Each row is a point on a landscape with many valleys, with its height.
A ball rolls from a point to the lowest of its 2 nearest points, and stops where none of them is lower. Distance is the straight distance between rows; heights are no part of it.
lidi (h 7.26): [ 12   7   8 -16   4  31   5 -36  21  31 -15  33   8  12   4   4 -19   9
  -4  13 -23]
Pep (h 2.36): [-29  -2 -35  43  12 -13  18  28  28  43   9   6  14  39  10   2 -15  27
  21  45  -2]
Vekik (h 7.51): [ 19  17  -4 -19   6  15 -20 -18  15  15 -14  10  29  21 -23  35 -25  16
  17 -15   7]
Fur (h 7.71): [ 22  -8 -13 -22  18  -3 -40  -8 -22  -1 -19 -33  40   7 -14  23   0  -9
   2 -42  15]
rud (h 5.49): [ 19   9 -24   5   4   3  -2   4 -17  19   6 -41   5 -26  13 -34  21 -45
   4 -18  37]
zave (h 7.70): [ -8  -6  19  12 -29 -21 -15   5 -25 -19   8 -16   0 -12   9   5   0  -3
 -10  -7  35]
bog (h 8.01): [  6  -4  20   6 -13 -11  -8 -15 -17 -13   5 -37   1 -15  10   7  15 -35
 -31  -3  18]
Luva (h 4.08): [  2 -20  -6  -8 -28  12  34  39 -21  -7   4  17 -15  13  10  -9  15 -15
   3  15 -39]
piri (h 7.79): [ 44  15  19 -18   4 -15 -16 -56  15  -5 -28 -24  11   4  17  23  -9 -21
   5 -17  -5]
gug (h 6.67): [-15  -3   4 -26 -11 -11  27  34  14 -16  21   9 -16  21   0 -20  -2  -4
  15 -21  26]
Tet (h 8.08): [ 38 -17  35  18 -15  14  17   0  -5   6  -5 -32   4  -2 -15  -2  13  -7
  18  -9 -16]
geb (h 7.33): [ 29   2  10  -5  37 -11   2   2  -8   1 -21 -30   2 -31  22 -22  44 -24
 -25  -1  24]
kimes (h 6.66): [ 14   1  25  21 -21   7  -7 -16  10   5 -14   8  -5  -7 -20  20   0 -10
 -50  11 -12]
kapas (h 8.15): [ 43  -8  -9  19  25   0 -24 -42  11  32 -26 -42  21 -25 -23   6  18 -17
 -29 -17  10]
Mada (h 8.31): [ 20  -6  -6   8  34  27  -6 -42  -5  40 -12 -40  11 -39  -6 -12  39 -19
 -33   0   2]
bugek (h 6.72): [ 18   8   8  18  -7   4  -4  -3  -2  -4   4   4  -9 -10 -29 -17   4 -34
  -3 -17   9]
Nedur (h 7.04): [ -6   4 -16  -4 -17 -15 -25  21   6 -29   6   7  -2   7  41  14 -30  -4
  -2  23   2]
Kozaz (h 2.45): [-68   8 -14   3 -16 -15   9  35   4 -21 -14  19 -39 -18  -9 -18 -33  11
  16  12   1]
mefi (h 2.98): [  0  -4  14 -10 -17  26   2  25 -28   6   7  -6  15   4  28   3  -4  23
  -9   9   3]
nudu (h 5.15): [-17  -7   7 -10 -12 -11 -14  44   1 -14 -10 -10 -41 -28 -25 -34   0  -1
 -10 -39  26]
kal (h 7.75): [ -2 -20   3 -16 -13  14  -3  36   5  -7   9 -14  18  29 -13   6 -22  29
  27 -18   5]
nev (h 6.64): [-14  15  33  -4 -23   5  48   8  -8  10   4  -1  -7   4  -2  15  28   5
 -20   6   9]
sepo (h 7.48): [-47  13 -21  16  11 -30  52  58  17 -11   0   7 -18  32  18 -19 -30  28
  15   7 -15]
Tuzaz (h 7.90): [ 34 -18  14   8 -10  15  -9  10   2   3  13 -28  17  13 -18   3  -2   7
  25 -19   3]
Labar (h 3.62): [-22   7   0  25 -20  12  17  27  -1  23  16  13  -9  -6  -3   8   8  40
  23  36   4]
Dofed (h 4.87): [ 21 -21   2  -5  11   0 -23 -32  18  -6  12  23  -1  -4  11   6  12  -9
  18  25  -7]
fiso (h 5.99): [-17 -16   3  18  -3 -23  -7  32  18 -27   5  23 -25  -9 -29 -22 -12  31
  32  -4  11]
Pakes (h 5.47): [ 12   2   2   4  -2   9  24 -20   8   7   5  29 -25  -6  33  -1  16  -6
   5  44 -46]
Kavaz (h 8.38): [-19  29   2 -22  15  -7 -30   5  -8 -41 -19 -10  11   0 -14  30 -31  17
  10 -20   7]
tel (h 3.83): [  4   2 -10  14  15  -7  10 -19  19   6  10  49  16  32  25  -4 -36   9
 -26  18 -16]
ruvuf (h 7.13): [ 19  -1  11 -13  11  30  -5 -39  -6  27  -4  16  22   2  -3 -16  -4 -13
 -15 -16  -7]
pafom (h 8.42): [-32  23  -1 -23  13  24  -4  30 -19 -16  -3  17  -4 -16  -4 -16 -12   7
  -7   0   8]
dazaf (h 7.38): [  7 -10  35 -14   7  -3   2 -75   4  14  -3 -20   5  -9  29   2  19   4
 -20  -7  -9]
Pori (h 6.92): [ 12  -2  38  -6  -8   7  47 -14 -30  21   0  -7  -7  -8   8   0  51   3
 -22  -2 -15]
peb (h 5.54): [  9   6  -8 -21   6   3 -17 -69  33  18  14  23  19  30  13  19 -25  12
 -25 -16 -11]
fisen (h 8.26): [ -6  21  -8 -21  24  17   7  22   8 -28  10  34  -5   6   5 -20 -11 -17
  -1   6  -4]
Sodaf (h 6.34): [ 13  23 -27 -11   4   6 -30  19  -7   2  -8 -56  14 -12 -13  -6 -12 -27
  -7 -43  36]
Deri (h 2.57): [ 34  -3  17  -6   4  13 -24  -1 -19   5  -7  -3  25   0  28   5  -9  17
 -17   6  -1]
vol (h 6.24): [  4 -13   9  -5  -6   8 -37  14   7  -8  -4 -34   6 -15 -34  29  17   1
 -18  -2  17]
Mizub (h 5.81): [ 32  18  17   6  10  26  21  -7 -15   1   7   7 -17 -12  25  -9  17   5
   3  15 -45]
pura (h 4.83): [ 30   9 -18  -3   3   8 -16 -13  10  15  16 -57   6 -16  10   3  21 -39
  13 -10  26]
luto (h 5.64): [-43 -25 -12  -7  -3  -5  12  25   6 -11 -16  15  11  21  -6   5 -20  -2
  15  30   0]
befep (h 7.98): [ 52  -6 -13  -1  32  -7 -26 -48  -6  24 -35 -53  39  -9   2   9   8  -5
   3 -35  -5]
kupa (h 3.43): [  2   2  -1  -1   7 -25 -18 -23   4 -14 -14  33  25  24  21  20 -41   7
 -17  14  -4]
vos (h 3.03): [-46  -4 -27  33 -18 -18  10  32  21  18  27   3  -3  18   2  10 -11  36
  24  35  15]
Zaz (h 3.42): [ -9 -19   4 -19 -10  24  32  36 -28   6   2   9   7  12  30   6  14  11
 -15  21 -30]
zegub (h 6.36): [ -2  -2  -6 -29   4   8  -3  33  -1 -13  20 -21  -3  10  -6 -25  -5 -17
  11 -42  27]
zel (h 3.78): [-75  -4 -36   6  -4 -20  13  37  35   8  14  -6 -22  14 -15   0 -26  28
  30  15  12]
Muduk (h 8.54): [ -8  31   5 -16  24   2 -27   2 -12 -21  -1   2   6 -21  -9  -6  -7   4
  -4 -13  27]
Lemit (h 5.57): [-21 -15  -5   9 -24  24  -7  41  -1 -12  17  -4 -19  -8 -29   3  -4   6
   4   8 -15]
saned (h 4.23): [ 34  -4  -6   0  12  -9 -31 -23  -3 -16  18 -32  11  -6  12  -1   8 -23
  28 -15  11]
gaz (h 4.86): [  3   5   5  19 -15 -12  15 -17  15 -17   1  22   0  22  -5  -1 -33 -12
  39   6  -8]
rof (h 6.23): [ -4 -27   0   3   7 -24 -29   2   5 -31   4  18   0   3 -33  -4  -3   4
  43  -9  17]
fuza (h 8.05): [ -9  12  -5  -5  21  10  24  44   8 -34   9  19 -23   1  -3 -24  -7  11
  20  -1 -28]
Fimik (h 6.16): [-55 -31 -16   2  -9 -32  11  33  21 -17  -6 -15  13  37  -3  26 -26  13
   4  22   1]
rap (h 7.35): [-20  -4  -7   3 -33 -10  -8  20  -8 -24  31   0 -15  -1  28   3  -7 -13
  -9  13   9]
zer (h 1.80): [ -7   1 -22  18   8  -2  25  -5  41  53  -4  25  11  36  22  13 -17  21
   3  47 -16]
Lodeg (h 4.49): [-46  20  -2 -10 -22   6 -16   1 -12 -11  -4 -10   1 -13  -9  31 -20  20
  36  19  18]
Kek (h 4.67): [ 19  15 -12 -23   7  20  18  12 -12  20  17  18 -20 -11   2 -19  46 -39
 -39  -6   0]
Nupe (h 7.62): [  4   6 -10 -10   6  23 -17  23   9  -6   0   8  22  25 -13  16 -35  31
  17   0  -6]
vufel (h 5.25): [ 14  -3  21  12 -11 -17  21  13   4 -11  -4  24  -7   9   6 -13  -4   6
  24  10  -1]
dokam (h 7.59): [ 18  -6  30 -15  14 -18  -9 -67   0   2 -19 -23  23   6  11  23  11   0
  -4 -19   7]
Baru (h 7.05): [-30  -9 -13 -12  -9 -28  41  54  17 -16  14  22 -31  26  18 -27 -12  10
  20  -8   2]
guge (h 4.61): [ 40 -13  -5 -13  23 -10 -41 -37  24 -12  17  -1  11   5   2  21  16 -14
  24  -2   3]
fuvi (h 4.39): [ 12  16   1 -15   1  14  33  -8   1  17  20  35 -11  10  10  -9  25 -21
 -33   1  -8]
fev (h 6.74): [  4  -1  -2   8  35 -17  -3  -4 -13 -16 -13 -33  11 -23 -29 -30  19 -29
  -4 -34  34]
sasik (h 7.40): [ 18  25  17  -5 -11  15  -2 -26  24  15 -28   5  12   9  -4  32 -29  15
  16  10  -5]
dazel (h 4.96): [-38 -35 -15   5 -23  23  23  42  -9   0   3  11  -6  11 -20  -2  -2  -1
  15  26 -29]
siker (h 5.62): [ -3  -9  15  26 -10 -24  26  36  -9 -21  -2  29 -28  -8 -10 -21  18  21
  20   8  -7]
gur (h 4.14): [  9   7   0   6   1   5  26 -32  15  15  18  52 -11  13  17  -9   1  -6
 -46   9 -25]
Goso (h 5.36): [ -4 -10   4 -24  -2  16 -13 -83  37  31   6  20   5  10   5  -8  -1  15
 -31 -10 -23]
ropu (h 8.24): [ -8  19   3 -32   1  -8 -23 -16 -18 -29 -27 -20  22   8   8  47 -26  -8
  11 -11   2]
Zege (h 5.83): [  5   2  15  15  11   9   7   9 -37  -7  29  10  -8 -26   9 -15  44  12
 -23   5  -2]
setus (h 6.35): [-35   9   6  -5 -24 -13  52  26  10  23   0  25 -15  11  -3  10  27  10
 -10  22  17]
golaz (h 3.90): [-47  15  -5  -6 -21 -11 -25  12  -7 -31 -15   0 -25 -24 -10   2 -33  12
  42   4  16]
davil (h 5.10): [ 26   6 -14  -4   1  -3  18  32 -28  12  12  -5 -24 -23   6 -35  61 -24
 -19 -12   7]
Daf (h 6.06): [-34  -9  -5  -1 -10  -3  24  17   4   9  -5  36   4  18   2   7  -3  -3
 -26  33   2]
vaz (h 6.97): [ 29   5   3   6  23  13   0 -25  -3  17   8   1  11  -7 -12 -28  14 -29
  -7 -20  11]
bof (h 2.85): [-11   2  -6  54 -16  -6  24  10  -7  18   8  27  -3   9  12   9 -10  26
 -27  42 -34]
Div (h 4.73): [-30 -27   1 -17 -11  -5   0  49  -3  -9  -1   7 -58 -24 -15 -37  -3  29
  11 -35  -1]
pigi (h 7.60): [ 19   6 -15 -36  22  13 -34 -41  -9  17 -15   0  39  16 -10  25  -8  -7
   5 -37   9]
Rif (h 5.07): [ 26   2 -13 -18   5   8 -41 -87  30  37  -1  -2   4  -7  -1  -9   4 -10
 -18 -27  -9]
Nuv (h 5.16): [ 10 -25   1   8   3  -3  -9 -38   6  -2   8  37 -10  -9  42  -4   4  -3
   6  42 -28]
Ked (h 3.61): [-23   7 -15  47 -22 -15  42  16  -1  16  -7  17  -6  20   7   4 -23   8
  10  38 -31]
Kiz (h 6.04): [ 14   9 -24 -18   4  14 -14  37  -1   8  -2 -28  -3 -11 -15 -37   2 -39
  -5 -39  33]
fifi (h 7.83): [ 41   9 -46  -3  33 -10 -35 -27 -17  16 -18 -58  42   2  -5  34  10  -8
  10 -55  11]
kapel (h 6.65): [-32 -21 -29   2 -23 -32 -21  30  17 -27  12 -10  -4  22  12  22 -39  15
  21   9   4]
Lur (h 6.95): [  3   1  15  32 -13   5  -7 -13  -6  -5   7  26 -15 -20 -33  -3  15 -25
 -21  12  -6]
tuzi (h 4.03): [-27   9  -1   8 -25  13  -7  -1   1  18   1   1  12  -1   5  32 -14  27
  19  36  11]
gavo (h 4.84): [ 34  -2 -14 -13  20  -5 -43 -71  28  18  12   8  11   5 -13  13  14 -15
   4 -19   8]
Fumim (h 6.42): [ 13  -6  19  -6  -1  13 -22 -20  13  10 -18 -25  14  -5 -34  34  14 -12
 -39  -3   7]
nuz (h 7.06): [ 22   8  -3  -6  52 -17  -9 -11  -8  -3 -14 -36  25 -17   4 -13  23 -20
 -26 -23  36]
kaba (h 7.82): [-22  15 -10   6  19   2  20  45   8 -27   9  11  -6  11  19  -9 -36  36
  24  10 -19]
tav (h 6.43): [  6 -12   8  13  20 -12 -25 -16  -6 -21  -3   0  11 -13 -53  -9  10 -23
  16 -28  20]
tabit (h 7.14): [ 12  -7  36   7   6  11  20 -44 -18  13  11 -19   3 -14  16  -2  36   2
  -8   0  -6]
temiv (h 8.84): [-10   8  28  10 -18  -9  32  19 -12 -40   0 -12 -23  -6 -12  -8   0 -18
  -7 -17 -10]
sotog (h 2.99): [ 27   2   8 -12   2  -9 -37 -37  -6   8 -24  19  30  11  35  25 -27  29
 -23   5   1]
Zipar (h 4.38): [-26  -1  -4  47 -17 -16  24 -25  11  -4   3  20   1  16  -8   8 -32  -6
  26  33 -20]
sodur (h 6.11): [ 48  13  12   4   3  28  26  -3 -34  27  -8   5  -9 -20  14 -29  34  -2
  10  -5 -32]
nav (h 2.20): [ -9 -27  -6  33  -4  -1  13 -18  26  42  -1  26   7  18  12  13  -6  26
 -19  48 -25]
sodo (h 8.45): [ -2   8  19   5 -11 -11  22  11 -18 -25  -4 -34 -25 -25 -11 -13  33 -39
 -23 -16   3]
Satol (h 6.05): [-13  -3  17  24   6  10  31  -2 -44  -1  17  34  -4 -13   5  -7  29  30
  -6  22 -25]
berob (h 3.94): [-44 -23 -22 -13 -14  -4  -3  58   5 -27  -9  20 -57 -18  -6 -27 -19   9
   6   0 -19]
Nido (h 8.03): [ 18  18   9 -24  -8 -17 -17 -19  -2 -16 -36 -29  12   5  -1  16 -17 -37
   8 -22  17]
geg (h 5.52): [  5  17   1   2  10   4  12  34 -51   4  12  -9 -26 -43   2 -38  55  11
  -8 -17  10]
mosa (h 5.98): [-11   1   9  12 -10  17 -35  23  -7 -23   6 -24  -9 -25 -34  13  -7  28
   2  -4   2]

Where does a ball stop that starts at each point below?
pafom -> Kiz
ropu -> luto
kapas -> bugek
rof -> zer
Tuzaz -> bugek
Zege -> Deri
sodo -> luto
